Points on a hilly landscape, in no order, each with its height.
From any point a ball takes the steepest step (drop divided by distance) to one of its 5 nearest points. It stops when none of these is lower. Distance is the straight distance between rows; heights are no part of it.
Vabun: -10,-2,-21,10,-7,-15,-32,21  (h 39.0)
boro: -22,19,-31,12,-23,43,46,20  (h 10.7)
duno: 8,39,-20,-3,-38,-17,-41,30  (h 42.3)
nuda: 7,-37,36,-18,19,-31,-8,-31  (h 54.9)
segu: 6,-42,19,-16,17,-21,-7,-25  (h 58.0)
tabi: -14,24,-32,4,-22,17,66,21  (h 15.7)
ged: -12,55,-20,-35,-49,27,-38,30  (h 55.2)
fup: -27,24,8,2,-1,38,22,12  (h 26.4)
kidog: 0,19,20,8,26,10,45,-3  (h 29.0)
fak: 25,5,12,27,44,-9,45,-14  (h 14.1)
Dapu: 23,-39,-3,3,38,0,18,-27  (h 18.0)
gopu: -19,47,-17,-24,-29,22,-34,14  (h 54.1)
lovan: -1,-15,-19,6,5,-20,-16,11  (h 40.1)
Kan: 23,-26,1,9,44,-1,32,-34  (h 11.6)
ran: -21,32,-40,-3,-37,59,5,23  (h 68.0)
bifid: -29,25,0,0,-4,27,-10,19  (h 40.5)
Vada: 12,-16,47,1,-36,-29,-32,-18  (h 32.8)
nubo: 26,-27,16,9,47,-1,39,-70  (h 46.0)
difa: 32,-11,-2,22,50,-4,42,-25  (h 9.4)
kiduz: -16,15,-2,7,8,3,-13,30  (h 25.3)
Vasi: 9,-43,3,-13,33,-7,4,-23  (h 36.3)
Puge: 6,-10,-6,22,34,3,7,10  (h 17.2)
balif: 3,-22,-14,11,19,1,3,7  (h 22.9)
Fosel: 2,-31,-3,-9,-19,-19,-20,-12  (h 37.8)
fop: -22,36,-32,-30,-39,46,-28,21  (h 61.0)
lekez: -16,29,-40,8,-23,16,62,31  (h 29.9)
kat: 19,0,3,23,45,2,30,-2  (h 10.3)
kodi: 0,-29,-20,7,4,-12,-8,9  (h 34.0)
Bufor: -33,21,-28,2,-33,49,10,19  (h 57.0)
nefak: -29,38,-23,-14,-33,45,-20,17  (h 64.5)
letu: -4,-40,10,-15,-2,-23,-16,-20  (h 46.5)
gabeg: -17,48,-17,-26,-36,3,-41,26  (h 46.8)
Pubol: 22,-31,42,11,-8,-51,-23,-10  (h 36.5)
kevor: 29,-15,-3,15,37,1,30,-15  (h 6.2)
nekuv: 38,-34,44,30,-14,-54,-29,-13  (h 48.3)
Muma: -8,12,-11,11,0,-5,-22,27  (h 32.7)
sigu: 3,-26,9,-4,-44,-28,-31,-21  (h 25.1)
Ponov: 9,-24,39,-4,-20,-38,-24,-16  (h 35.5)
meb: 21,-35,44,6,7,-53,-17,-17  (h 23.3)
ret: 18,-28,29,-10,41,-5,4,-52  (h 52.1)
fefu: -10,11,-12,-10,-8,26,62,3  (h 25.4)
raf: -25,29,-12,-10,-21,31,-20,15  (h 54.4)
nal: 4,-8,-6,23,26,-7,0,22  (h 23.0)
rem: -23,29,1,2,-4,17,-18,23  (h 38.1)
tusaz: 22,-34,42,-11,41,-22,-4,-46  (h 61.3)
nug: -6,13,6,12,19,8,5,16  (h 12.1)
nerom: 24,-34,6,-2,44,-4,17,-47  (h 30.1)
rez: 22,-34,52,-10,23,-57,-15,-21  (h 11.8)
mekov: 2,56,-26,-39,-47,12,-44,27  (h 58.5)
Vute: 21,15,13,12,40,-3,44,-8  (h 19.9)
lubo: -15,15,-20,0,-18,39,50,14  (h 25.9)
vavel: -17,21,-12,12,-2,-13,-30,23  (h 34.6)
sove: -11,31,-16,1,-14,-2,-37,26  (h 39.7)
gokiv: -11,33,-14,-6,-23,-9,-42,23  (h 40.2)
Geg: -18,15,1,0,-13,38,40,7  (h 28.6)
dizim: -10,20,26,3,11,18,33,12  (h 22.1)
Kes: 20,-43,7,-5,30,0,13,-41  (h 41.4)
gez: 12,-27,47,-10,-1,-45,-18,-13  (h 38.6)
Deti: -27,16,-10,-2,-20,47,13,13  (h 39.8)
Pade: 9,-10,-23,-2,-47,-26,-27,-2  (h 40.3)
gosa: -4,-24,-24,-1,-18,-21,-23,4  (h 53.4)

For each start below, name the point where the ball stops.
nerom | kevor
duno | nug
Deti | nug
Vute | kevor
nekuv | rez
segu | kevor
kidog | kevor
letu | sigu
rem | nug
